Points, in no order, along strands that fork, close into loops and pass close to each other.
Two points are linked if the straight distance between their rows is under 77. Some points are linked to none.
pupap: [ 10  15  37   8 -26  40 -24 -16 -25 -12 -14   0   4 -27  -1 -13  13  -7
  18   3  -4  19  -3  33 -53  35]
kagum: [ 10  10 -25   1 -28  -5  15   2  32 -19  29   2  -4  46 -18   3 -29  21
 -17 -12  10  -9  20   9  14 -20]
lepaf: [  4  15   0   4  11  14 -17  -8 -20   2  -9  19  -1 -41   8  -7   9   5
  26   9  -6  17 -22  27  17   9]
difev: [  6  16 -68  -8 -23   5 -13  15  -9  -9  17  18 -35 -20  19   6  32 -20
  15  18  12 -26   1  21  60 -52]
Zavam: [ 25  40  31  -9 -29  36 -15 -18   5 -31   5  13  27  20 -20 -14 -36  23
  11 -19  -8  23  -4  25 -20   8]
limin: [ 12   6 -80  16 -34   6  17  24   3 -21  49 -20 -44   9   7   1   3  -4
 -13   2  27 -40  23  14  19 -38]
vebev: [  1  12  59 -36   7  33 -46 -18 -35  -9 -34   4  30 -41  18  -1   4  -8
  46  -5 -24  21 -21   3 -34  26]
Matil: [ 19  27 -25  13 -40  11 -35  -5   1 -23  54   9 -11  36   6   1  -2  25
   2  -7   5 -28  16  43   6  -5]
fug: [  6 -16  -5  11   8 -29  36  19  28  -6  10 -17  -2  45 -25  -1 -39  17
 -44 -14   9   3  21 -36  -7 -14]
Lirer: [-17 -22 -31  27  15 -16  43  15   9  26   0   1 -22 -22  -1  -9  27 -10
 -13  28  26  16   1  -3  35   0]
fusop: [ -6 -19   2  58 -14  16  76  15  25  24  15 -25 -12  10 -16 -13  26   2
 -40   6  40  34  27   3 -24  29]
sunag: [-14 -23   2 -26 -14 -14  45  13  49  14 -18   1   9  41   2  14  17 -22
 -23  -5   3  14  11 -53  14 -18]
fopul: [-18 -37   6  32  45 -40  41  22  13  37   6 -16   1  16  -4  -9  -1  -5
 -45  25  22  15   7 -42  16  12]
Sokig: [-15 -56  21 -36  45 -56 -31   4   2  10  12 -24  -3  34  30  32 -17 -19
 -29  -1 -11 -60   9 -57  -8  -4]
gud: [-28 -22  42   1  24  -3   9 -19  21  52   1  26  34  13  18   7  30 -16
  -3  21   3  22 -13  10  31  33]
mek: [ -9   1  65 -18  27  13  -9 -19  -2  19 -23  11  47  -2  -1  -3 -15  -1
  11  -4 -17  29 -25 -10  -6  26]
sagu: [ -7 -13 -12  19 -31  15  22  10   9   8   0 -24 -16   9  11   5  42 -14
 -11  -8   7 -17  20 -11 -40  17]
ged: [ 16   6   5 -21  18 -29 -20  -2 -16 -33 -24 -10  -2  -4 -31   4 -56  23
   5 -23 -19 -12  -3 -24 -21 -30]
Lir: [  6  -9  -8   6 -18 -14  30   7  44  -6  30  -6   4  64 -16   5 -29  17
 -38 -16  12  -4  26  -9   3 -11]
Bupe: [ 10  18   7 -10 -31   4 -33 -18  16 -13  35  17  12  48   4   8  -3  18
   5 -13  -9 -14   9  26   5   1]
fozor: [-12  -8 -11 -21  24 -30 -12   2 -14  -2 -31  -5  -7 -19   2   9   2 -10
  14  -2 -17 -16 -10 -33   1 -20]
boge: [-28 -27  39   7  -4   7   5 -21  18  49   1  12  22  17  23  12  55 -21
  -5  14   1   7  -1   8  -1  48]
sepat: [-11 -40  11 -25  21 -41  -8   5  17   3   1 -15   3  40   9  24 -17  -6
 -29 -11  -8 -32  13 -48  -7  -9]
Fakom: [ -6  -3  66  -8 -12  44  -8 -18 -18  -1 -38  -4  23 -26   2 -12   8 -21
  10   5  -6  30  -4   7 -58  46]
Ritoz: [  8  18   4  -1 -15  21 -17  -8 -22 -14 -22   1  -2 -32  -4  -9   9  -5
  24  -2 -10   7 -12  11 -26   7]
goni: [ -3   2 -14 -26 -10  -8  11   3   9 -14 -29   1  -1  -2 -10   5  -3  -3
   9 -11 -11   1  -7 -31   6 -25]
linu: [ 19  23 -50   4 -25  -5 -36   1  -9 -31  43   7 -24  15   3   3 -16  20
   5  -6   3 -32  11  35  22 -28]
setu: [-14  -6 -13  -2   9 -11  33   5  24  20  -5  12   2   2  -2  -3  15 -10
  -2  18  11  17  -4  -8  42  -7]
Tepu: [ 15  22  47 -10  -6   8 -26 -24   6 -10  10  12  35  39 -20  -1 -38  23
   3 -22 -18   8  -3  16 -23  14]
sot: [-10 -13 -23   8   9 -13   2  13 -25  -1 -32 -19 -22 -35  -1  -2  18 -17
   4   1  -6 -13  -1 -22 -26  -3]
Kosa: [  2  -1 -21  47 -15   7  45  14  22   7  29 -21 -14  24 -13 -16   5   8
 -31   0  24   2  24  10 -17  14]
ziko: [-12   1  43 -26  53 -20 -31 -15  -7  31  -6  25  32 -12  23  14   0   1
  30   8 -19  11 -25   8  38   8]
bab: [-11  -4  76 -15  37 -13 -35 -21 -14  26 -17   1  43  10   0  13 -13  -2
   5 -11 -28  -1 -17 -16 -25  22]
tif: [-10 -22  15 -38  12 -31 -35 -12  18   9  17  13  19  41  23  28   5 -15
   4   0 -10 -30  11  -6  21  -6]
baze: [-20 -23  23 -42  37 -41 -37 -10   2  22  -7  10  23  14  27  29  14 -23
  16   7 -16 -25  -2 -19  25  -7]
Vun: [-24 -24  30 -23   4  -7  41   5  33  30 -40   5  22  20   4  10  23 -26
 -12   0  -6  31 -11 -61  11  -1]
gufe: [ -6  -5 -44   5 -24   6  -2   8  -8   5   8  -8 -29 -16  19   6  47 -18
  10  10   5 -30   5   6   6 -10]
nito: [ 13  -5  -3 -26   7 -33 -44  -6 -23 -34 -15 -16 -10   2 -14  18 -41  22
   7 -29 -25 -38   3 -22 -34 -26]
Befi: [  3  12  64 -17  20  37 -24 -14 -32 -11 -37  -2  27 -45   1 -20 -26  -7
  23   9 -10  35 -13  10 -41  31]
Zome: [ 20  34 -11  29 -70  43  14   2  15 -20  25 -11 -11  31 -16  -5   9  15
  -9 -19  14  -7  23  29 -39   3]
zul: [ -5  11   5 -18  -2  32  42  -6  24   8 -23  25  18 -25  -5 -16   6   1
  15  14   8  49 -26  -9  47  -3]
vefug: [  5  -9 -24 -14  -3 -23 -48   3 -34 -28  -9 -24 -21  -7   5  16  -4   1
   9 -24 -24 -53   8 -19 -49 -12]
zase: [-24 -40 -26  29  41 -38  47  25   5  35   0 -11 -19 -19   3 -10  19 -13
 -27  36  31  17   5 -27  36   4]
tamuz: [  0  -8 -26   7 -16  -5 -29   7 -27 -18   1 -30 -25  -5  11   8  16  -8
   1 -15 -15 -47  14 -10 -51   5]
depuv: [  4   6 -39 -28 -18 -18   0   4  12 -27  -6   4 -12  10 -11   9 -18   7
   6 -12  -5 -13   3 -14  22 -45]
doz: [-29 -30  48  12  -3  10  -7 -26  -9  39 -12  10  15 -13  23  12  60 -17
   2  11  -4   6  -7  14 -22  59]
fepo: [  6  10  15  10  18   4  25   7  -9 -13 -36  -7   5 -28 -31 -25 -36  -1
  -6   5   3  31  -6 -14 -20   1]
fom: [ 22  31 -44   8  10  13 -24   7 -47 -19  -7  17 -28 -66   0 -13  -5   6
  30   1  -9  10 -26  33  31 -34]
favut: [ -6   5  20   8  60 -14   7  -5  -4  22 -10  21  17 -27  -4 -11 -22  14
  10  18   1  33 -24  13  40   9]
pura: [ -1   6   5  22 -12  14   9  -8   8  13   9   8   5   7  -2  -7  18   4
  -3   7   5   6   1  24  -3  24]
kenod: [ -3 -22  -8  37  31 -33  44  24  17  15  19 -22  -4  30 -18 -16 -25  11
 -48  10  21   8  17 -30   5   5]
mopin: [ -6 -15 -12 -29 -39  -4  23   8  49  -7   3  -1  -1  52   7  23  11 -10
 -17 -17   4 -12  23 -25   7 -23]
goguf: [ 11   0 -32  19 -29   3 -22   7 -15 -26  34 -31 -24  23   7   3  -2   9
 -12 -21  -4 -50  25   8 -53  11]
ditak: [-12 -13  29  26  27  -4  37   3  -1  18 -31  -3   9 -24 -20 -19  -7  -4
 -17  15  14  39 -11 -16  -6  23]
gemo: [ 14  27  47 -24  34  11 -57 -11 -42 -10 -13   9  23 -45  13  -2 -19  14
  48  -7 -29  19 -25  21 -10  14]
Mubig: [-11  -4  -3   1  44 -29  -2   0   1  20   1  15   6  -8   5  -1  -4   0
   5  18   0   2  -6   3  38  -4]
sove: [-13  -6  57 -28   9  35  20 -16  15  18 -38  11  48 -12   0 -10   3 -11
   9  -1  -6  47 -25 -28   4  25]
kopa: [  9   6 -84  19 -14   3   7  25 -11  -6  37   1 -43 -21  11  -5  19 -13
  -2  19  24 -30   8  27  50 -43]
dasa: [  5   1  21  -4  -7 -11 -17 -16  20  -1  26   7  22  56  -8   7 -25  20
 -14 -16 -10 -12  11   9  -8   8]
resa: [-14  -2  38  -8  25   6  -8 -21   6  35  -1  32  29 -10  21   5  20  -1
  18  17  -6  29 -23  23  38  29]
sug: [ 30  41 -44  14 -29  37 -16   8 -41 -29   2  14 -30 -52 -11 -20   0   7
  22  -3   1   7 -19  38  14 -36]
gov: [  8  -4 -26  65  15  -8  45  24 -15  -2   4 -29 -28 -26 -36 -31 -20   7
 -32  12  31  19  20  12 -27  10]
fubo: [ 15  21 -36  10  45 -23 -23   7 -34  -9   0  12 -17 -44  -5 -10 -30  17
  20   5 -10   1 -17  25  33 -28]
pala: [ -6  -5 -17  -6 -36   6  27  10  30  -3  -1 -13  -8  32   4  11  26 -10
 -14 -15   1 -13  19 -20 -15 -10]
Gased: [-27 -45  13 -34  51 -51 -35   1  -1  20   2 -10   7  17  37  30  13 -34
  -4  14  -9 -50   4 -38  15   1]
rura: [  7  16 -53 -22 -22  -6  -8   8   0 -21   3  14 -23  -6   1   7   3  -3
  17   0   1 -16  -2   4  41 -52]
Nalu: [ 22  30   2  15  51  -7 -26   2 -42 -16  -8   9  -4 -52 -15 -18 -46  21
  21   4  -9  18 -18  32   7  -4]
Vigu: [ -6 -17   4 -22   2 -24 -17  -6  16  -4   5   0   8  37   3  18 -12   3
  -9 -12 -12 -25   9 -15  -3  -8]
zas: [ -3  13  30 -22  46 -16 -45 -11 -29  13 -13  18  17 -32  20  11  -5   8
  44   3 -28   6 -27  11  19   4]
veku: [  7  13 -15  24 -11  34  11  -4 -21   2  -5  20 -20 -57  -2 -12  22   4
  11  17  12  25 -19  41  20   6]
Duzu: [  5 -11 -63 -14 -47   1   5  19  13 -30  40 -25 -40  29  22  20   4  -9
 -13 -14  15 -54  29  -8  -3 -32]
nemus: [ 21  33  41  -9  54   5 -33  -6 -36 -16 -14   4  20 -45 -12 -14 -58  25
  27  -1 -17  27 -21  21  -6   6]
Dul: [-14  -7  34 -25  -3  17  38  -3  31  18 -37  10  30   8  -7  -3   8 -16
  -2  -3  -4  40 -17 -42   7   7]
Pamoz: [  4  -8 -14  27 -32  12   4   9   3  -9  26 -35 -17  30  13   5  14  -1
 -23 -21   0 -37  29   0 -65  26]
rab: [ 17  20  13 -12   8  -2   7   2  -8 -37 -30  -7   7  -8 -40 -13 -59  13
  -1 -14  -8  16  -3 -19 -26 -20]
pivag: [ 13  17 -31  46 -43  27  24   8  17  -5  52 -20 -18  35  -5  -9   9  17
 -22  -5  26 -18  31  33 -23  13]
gaki: [ 11  -4 -32 -12  -8 -24 -25  -2  10 -27  41   0 -10  38  -2  12 -38  25
  -9 -10   5 -35  18  15  14 -22]
kugel: [-16 -25  27  28  25 -18  49  12  15  32 -20  -9  12   8 -16 -13   2  -4
 -35  14  18  40  -3 -35   2  17]
Dit: [  1  15  11   4  32  12  24  -8  13  13  -6  29  18 -23  -7 -18 -17  17
   8  16   7  48 -24  19  53   8]
sif: [ 24  40  12   9 -60  42   7 -11  19 -25  16   6  10  36 -22  -8  -8  19
  -1 -19   2  10  10  27 -25   6]
bod: [ -3  -4 -45  -3 -42  11  -4  11  11  -7  31 -13 -28  19  28  14  39 -18
   1   4  12 -45  20   5   5 -14]
Loz: [-16 -13  59   0  -6  27  -9 -24 -11  21 -29   4  24 -16   9   1  32 -16
  10   4  -7  21 -13   5 -37  52]
keku: [ 17  21 -22  25 -41  14 -36  -4 -14 -20  44 -10 -17  22   4  -3   9  17
   0 -11  -1 -34  20  36 -30  11]
zabog: [ 25  28 -40  30 -33  53  16   9 -33 -15   0  15 -35 -69 -13 -20  16   2
  10  13  19  21 -18  47  17 -24]
dola: [ -7   7 -12 -21 -23  23  52   2  37   8 -24  16   4  -6  -8  -6  20 -10
  10  11  11  33 -14 -21  44 -21]
Moz: [ -6  -7 -37   9  -9   2  -4   6 -26   3 -19  -6 -28 -45   8   1  39 -18
  16   7  -2 -14  -8   0  -5  -7]

A fork is a point with three links, a tip a point with one. Leave the first point through the second and follow the links. Name the first fork or tip that comes.
kugel, ditak: goguf
nito, ged: fopul
veku, zabog: gemo
fom, sug: Fakom
goguf, Pamoz: bab
Tepu, Zavam: fusop

How many points has the smallest loop of links through each point below? Write none if it is on no loop.
Befi: 11
fom: 14
kagum: 18
setu: 6
